Points on a hilly landscape, in no order, each with its height.
A climber steps from a point to the highest of its 2 nearest points, and stops where none of them is higher. Distance is the straight distance between rows; heights are no part of it.
soroz: [ -4  33   1  25   7  11 -40  10 -12   9  -9   4   9  -6  18 -18  15  -4
   1 -40 -11   9 -19  -9]  (h 236)
Tago: [ 31  18   6  11   4  31   5 -11  16  10 -27   1  -8   6 -15  -8   0 -23
 -13 -33  35 -23  14 -20]  (h 117)
Meka: [ 24 -13   1  31   2  -5  15  27 -14  -5  -3   9  22  28   2 -23   3 -20
 -24  19 -22  -7 -10 -31]  (h 204)
nodo: [ -5  24 -15  -2   2 -14 -20 -29  22   0   2  13  -8 -10   7  -8 -13  -5
   9 -28  -5  44   7  10]  (h 308)
Bop: [-10  24   2  21  -1 -19  -4   3  17  11   0  26   6  24  13 -21  -8  -1
 -39   4  12 -18 -26 -17]  (h 173)
redir: [ -9  -7  -8  14   3   5   7  15  -3  16 -11 -17  -1  -4  -6  10  -1   6
  -2  -8  22 -30   9 -13]  (h 312)
nasot: [ 13 -18  -4   9  12 -12  -1 -18 -20 -10 -22  -3  12   7 -17 -15  12 -15
  30  26 -15  23   1  24]  (h 292)
sebu: [ 22 -11  11   7  32 -28  14  -1   1   5 -24 -13   9   1 -29  -7  19 -20
  38  31 -11  10 -21   8]  (h 354)
butot: [-14  -5 -13   7   9  -1   5   0   1   7  -5  16   5   8  11 -23  18  11
 -13  46 -25 -12  -6   4]  (h 435)
Nin: [ -3   4 -15 -25   2  -1   6  11   8  16  -6  21  -2   6  13 -18  -7  -2
 -28 -19  13   0   2 -47]  (h 480)
dore: [ 31  -7 -14 -18   2  10  15  -4  13   2  -7  24 -32   0  15 -24  -4  -3
 -19  10  -3   8   8 -11]  (h 256)
kosob: [-21  -5   2   5 -41  -1 -18   9 -26 -20  37  -9  -9   5  15   8   9   8
   9   0 -21 -20  15  -7]  (h 531)
dasin: [-12  -3  11 -25  15  -9 -11 -31  -5  22  29  -9  16  11 -21  19  -8  -3
  23 -14  10  22  25   6]  (h 304)
Sez: [ 36 -18 -23 -30  22  23  26  18  14   3 -19  18 -19   5 -10 -12  -6  -3
  -5  11  -7   1  13 -21]  (h 301)
tivi: [-21   1  11  -6  19 -20 -20 -40   5   8   3 -21  12  24 -33  17 -20 -23
  25  -4   2  12  36   5]  (h 408)
vetod: [ -6 -14 -18  31 -40  -3  -9  20   1  -1  16   7  13  11  22  -8  28  15
 -15  13 -19  13 -12  13]  (h 375)
Gok: [-28 -17  10  -9   6 -30  11  -8  -6  12  43  -1   7  14  12  -9  10  13
 -16  21  -8 -15  13   4]  (h 406)
nefeg: [ 43  -5   9  22  16   7  18 -22   8   3 -11   0   5  16  -8  -7  -2  -1
  10 -40  18  14 -10  16]  (h 257)
Sud: [ 15  16  -9  28  -6  18 -11  26   2   6 -19 -16 -11 -11  -1   3 -14   0
   7 -36   4   0  -5 -21]  (h 267)
pas: [ 28  13  -6 -18   5  36  20  -1  11 -13 -31 -10 -32 -21  -4  -4 -23  11
   3  -8   5  -6   2  13]  (h 51)
dus: [  2   3   5  33   8  -9  -1  15   0   0   4  17  26  34  -1 -17 -15 -13
 -39  18  -4 -24 -12 -35]  (h 188)
geb: [-17  -9  -4  -5 -37 -15 -18 -12 -14  -2  15  -1  24  42   1   0  16   9
  15  23 -23  11   7  29]  (h 318)
mal: [ 19  17  -6  -8   8  45   7   3  21   8 -29  -8 -21  -7 -11  -7  -9   1
  -6 -17  30 -29  11  -3]  (h 85)
bega: [ 10 -21  -2  21 -11  -4  34   7   1   5  -5 -15  -5   1 -13  -9  10   5
   8  -7   2 -38   0   1]  (h 345)
lar: [ 23 -24   0  16  19 -13  20 -12  15  13   2   9   1  26  17 -24  -6   9
   3 -27  26  28 -10   4]  (h 342)
Fakon: [ 12  10  -3  -7   1  -2   0 -10 -13  -2  -1   0  -3 -22  -5   2   4  -4
   2   8   4  12   2  10]  (h 274)
Rak: [ -5  28   5 -11  33  22   1 -23  -7  -7  -3  13  13  -3   2  -3 -27  15
 -33   1   9  -3 -10  -1]  (h 326)
rokuz: [  0 -20   6 -14 -34  12   1  51   6  -9   5   8  -1 -18  24  19  15   5
  -4   1  -1  15 -19   7]  (h 360)
kir: [-18   4   4   0   9 -19   0  -8 -10   1  33  -6   6  -2   2   0 -26  25
 -14   9  -1 -18   5   2]  (h 431)
Zor: [  2 -11  -4   3  17 -13  15  -3   6   8  17  13  -9   9  16 -21 -18   3
 -10 -17   5  13   3 -26]  (h 410)
gakop: [-21 -12  -7  17  -9  -9 -18 -31 -11  -6  -6  -5  -1  17  13 -24  22   4
  22 -12  -3   1   4  21]  (h 183)
rik: [-24  32   9  10  36 -18 -17 -13  36   5 -40   7 -10  15  -1  -4  16  -7
   6  30 -12  -3 -26 -17]  (h 542)
Dib: [ 23   8  -1   0 -11  24  -3  30   9  -1 -21  -8  -1 -32 -14  26  -5 -11
  19 -38   1   7  -3 -13]  (h 357)
zenit: [-22  12  -2 -14  -7  10 -11 -15  -6   4  -3 -16 -18 -32 -12   6   7   2
  15  13  -3  -1  18  19]  (h 245)
zit: [ -5  22  33  21  35 -22  -8 -32  14 -16 -32  -8  -5  17  -2  -6   9 -17
  17  22 -16  11 -12 -12]  (h 476)
nusu: [ -2   2 -25  13 -16 -12  -1  21  11  10   2 -17  -6  -9  11   5 -17  19
  15  -5  -1  13  -5  14]  (h 361)
bukop: [ 16   2  36  20  21 -29  21 -24   9  -8 -26 -19  -4  11 -13  -8  18 -26
  29  15   8  11 -16   3]  (h 412)
kup: [ 13   2 -17   8   0 -23  11  36  24  22   6 -10  -9   5   4 -13 -10  10
  -2  22  -5   1 -15  -3]  (h 321)
sasun: [-12   7 -13 -16   5   0 -17  -9  16  11  -2  31   1  -6   4   6   5  -9
 -14 -37  13  19  13 -32]  (h 597)
derin: [-15 -22  37 -22  -2  22  15   9  -9 -33  30   9  -3  -6   8  16 -26  -8
 -12  -5   5 -17  -5   6]  (h 369)
tegi: [ 22 -10  12   6 -10 -11  14  -7 -18 -17   9  -4  19  -8 -16   7   5 -10
  16 -13  -2  -3  -3   5]  (h 233)
Naniv: [ 15   6   6   8  10 -29  22  25  24  23 -11 -17 -21   2  -9 -13   5  -9
   7  37   4 -19 -14  -5]  (h 297)
rafe: [-34   5 -12  -4  -3  -9  -3 -10   6   9  13  13 -15 -10  18 -11  11  14
  -4 -12   2 -13   5   2]  (h 466)
sof: [-22   5   9  -1  13  26 -17 -17 -45 -17   1   1   0 -12  12  -7  16   3
 -15  -1  -4 -16   2  -7]  (h 436)
rel: [ 51  17  -3  -7   6  15   6  -4  13  -8  -9   9 -25  10   4 -29  -3   0
 -13  -6  17  -3 -11  -2]  (h 223)
luga: [ -8 -26 -13  25 -21 -19   4  11   9  -1  16  -5  18  25   6  -4   0   8
 -10  21 -16   3 -11  22]  (h 399)
Pomu: [ 18  20  -1  -2  20  36  -5   3 -18  -5 -37  -3  17 -11 -12   4   5   9
 -19  21   4 -18 -17  17]  (h 404)
Bofir: [  2 -20  -8  19 -12 -13  25  15  -1  -5   5 -22  19  10  -1  -5  -4  14
  13  20 -14 -20   1  23]  (h 372)
vuva: [-12   5  -5  -4 -10 -24   0 -20  21   0   3 -23  17   3 -38  25 -40 -16
  23   2  -5  -5  31  13]  (h 520)
Firop: [ 34 -14   2  21 -20   6  19  40 -15 -23   7  -1  -1   1  12 -20   4  -4
 -15   9 -22  -5  -5 -22]  (h 226)
taz: [ 24  14  14 -17   9  22  10   4 -19  -3 -22  -2   1 -24   4   5   8   8
  -6   4  24  -3 -13  11]  (h 330)
mir: [-16 -11  14  -9  15 -30   2   4   5  34   8 -10  13   4  -9  20  38  -5
  13  18  28   6 -17   5]  (h 350)
gudur: [-14 -17   8 -19  29 -18  15 -11   3  29  21   4  18   6  -3  12  11  10
  -4  20  25  17 -11   9]  (h 315)
Zazo: [ 38 -12  -9  -9  18   3  27  12  10  -1 -13   1  -3  -8 -11  -7 -10  -5
  15  -5 -12  13   3  -9]  (h 374)
Rasep: [-19 -15  -8  16 -14 -19  -1  -6   9   5  13  16  17  18  -4   2  18   0
 -18  49 -11  -9  -8  17]  (h 420)
Doz: [ -8 -12  15 -25   6   9  22  15 -14 -16  24 -13  11  -7   1  14 -21  21
 -15  12  -1 -18   2   8]  (h 382)
perig: [-36  -2  -9  -3 -26  -3 -14  14  -1 -13  21  -6 -14  -3  31   0  -2  23
   9 -12 -14 -11   1  13]  (h 496)
budok: [  0   2  -8  -3  35  15   0   7 -21   6 -19 -10  14  -3  -1 -12   6  19
  -7  42 -11 -12 -12  13]  (h 478)
fupap: [ 10 -17  -5 -20 -15  14  13  51   1  -4  -8   9   0 -12  15   5   6   1
 -19  13  -3   7 -10 -27]  (h 305)
puz: [-12   6   1  19  -1  -4 -21 -10 -36   6   8   1   7  -5  -4  -6  28 -14
  -9  16 -11 -15  -3  -1]  (h 470)
kor: [ -1  23 -19 -10   0   8  10  -3   8 -19  -8  -8 -36 -18   7 -14 -35  20
   0   7 -11  -5   6  14]  (h 26)
zate: [-22  -2  -6  -2 -24  -2 -20  -3  -1  -3  27  21  19  19  22  -7  27  18
   5   2 -34  13  -6  22]  (h 349)
vel: [  3 -19  15   1 -26   0   8  -8 -19 -37  38   4   1  18   7  14 -17  -7
  -5 -23  -4   6  20  -2]  (h 550)
birug: [-26  -3 -19   5 -16   6  -5  -1  13  24 -15   4 -13 -13 -13  25  11  -9
 -10 -15  20 -23  21 -19]  (h 279)
ragi: [  3 -27  11 -10 -35  -6 -13 -15 -26 -31   5 -15  17  34  12  -6   5  11
  15   7 -18  16  13  43]  (h 275)
mosi: [-34  13  -8 -13   0  24 -33 -17 -10   3 -10 -14   0 -11 -20  33   4  -7
  28  -6 -13   7  37  11]  (h 200)
pabal: [ 16  14   1  12   0   3   1   2   3   8  -8  10  -3   9   6 -15  -1   5
 -26  -1  30 -15 -18  -4]  (h 192)
Bama: [-12  -2  12   1 -31  -1 -15  12 -34   2  30  -5   4 -10   7  11  29   4
  -6   7   0 -18   1 -16]  (h 501)
Tor: [ -8  19   0  17   2  28 -35  18 -14 -12 -13  -6   2 -19  13  14  -7   0
  -2 -30  -7   1 -14  -8]  (h 202)
nazo: [-14  11   3 -15  -9  18  -4  24  -6  -2  -1 -22 -21 -47  -4  24 -10  -5
  12  -1   0 -10   6   5]  (h 217)
Kos: [-26  -1  -2  -9  10  15 -24  -3 -14 -10   9 -16   3   1   0  19 -22   7
  24 -23 -14   8  19  -8]  (h 135)
Pipu: [-14 -17  -3 -14 -18   6  -7  34   9  -7  24 -13  -7  -7  29  17  -6  21
  11  -8  -5  16 -10  12]  (h 432)
deren: [ 19  23  12   2  -6  21  -1 -40  -7  -6 -16  22   0 -17 -18  11   5 -33
 -12 -17  24  14  21  -7]  (h 118)
rimor: [-22 -23   8  -2  -4 -23  11  -9 -11  13  30  -9   6  15 -16  11  27  -7
   7  27  11 -26  12 -13]  (h 388)
vuza: [ 19  -4   3 -12 -13  21   9  26  -4 -32   3  21  -5  -6   8  -1 -14  -5
 -24  14 -18   7  -7 -10]  (h 259)
lub: [-21   6 -15 -22 -22  17  -5  11  15   6  -8  -2 -22 -27  -6  32  -2   5
 -11   1  19 -23  11  -1]  (h 252)
liked: [ -4  -9   9   2 -19  -8   0 -33 -26  -9   9  -6   4  12  -9   2  18  -4
  21  -7  10  -9  18  22]  (h 201)
fut: [ -1   6  -6 -20   0   3 -20 -16  18  10  -2  33  -5 -11  11  12  -3   4
  -3 -31  10  49  -4   1]  (h 428)
Kupi: [ -3  17 -10  26  15 -10 -24 -12   2  10  -1   1  -4   1   6 -13   6   4
  17 -26 -11  22 -11  -2]  (h 289)
Nozu: [  8 -29  32  -8 -13   4  19  21  -5 -36  31   3   3  -3  11   9 -33  -7
  -7 -24  -9   4  -5 -13]  (h 444)
tezab: [  6 -30  -7 -17  -2 -17 -10 -22 -23 -21  -7 -16  17  22   3 -18   0   3
  21  26 -24  16  20  39]  (h 240)
Fite: [  9  17 -19   9 -20   1  15  12  22 -17   6  -9 -15 -16 -12  14 -46  11
  -6   4  -6 -16   2   2]  (h 13)
tigar: [ 11 -11   9 -25   9 -24  18 -16  11  18  20   1  13  -4 -20  17   1  -8
   8  -8  19  29   2   9]  (h 258)
vun: [ 28   5   8   2  14  18   2 -19   2   9 -16  18  -1   2 -11  -1  -2 -20
  -8 -34  25  21   1  -9]  (h 175)
zovod: [-13  29  -5  11  30  -4 -23 -15  31  14 -29  22  -3   2 -10  -5  -2 -13
   0  10  -7  17 -15   2]  (h 464)
zem: [ 45   2  -8 -13 -11   6  18  12  21  -8 -14  -2 -10 -23 -16  10 -14 -12
  27 -37 -15  11   7 -22]  (h 503)
davog: [-18  11  21 -29  15  23  -5  -8 -18 -14   4  12   3 -20  20   1 -11  10
 -27  -3   5  -7  -5  -8]  (h 383)
fupon: [-35  -9   2  -5  -5 -25  -2   2  -7  29   9   0  -5  -3  -4   7  43  -5
   4  11  25 -27   3  -6]  (h 373)
Ziku: [-18  22  -9   7  15  -7 -22  -1  24  34 -12  -4  -3 -12 -13  20  -6  -1
   7  -7   9  14   0   4]  (h 366)

Call two points neighbours if one is among the 2 nearest of the other. Go from one point of each pair to the other, from neighbour to neighbour, staying as high as possible. Name the lowest point that can't be avoided.
kir / vuva => tigar
vel / kir => derin
zem / sasun => Tor
rik / sasun => Kupi

For each start below, name the point where the climber stops.
tigar => kir
kor => sasun
Bop => zem
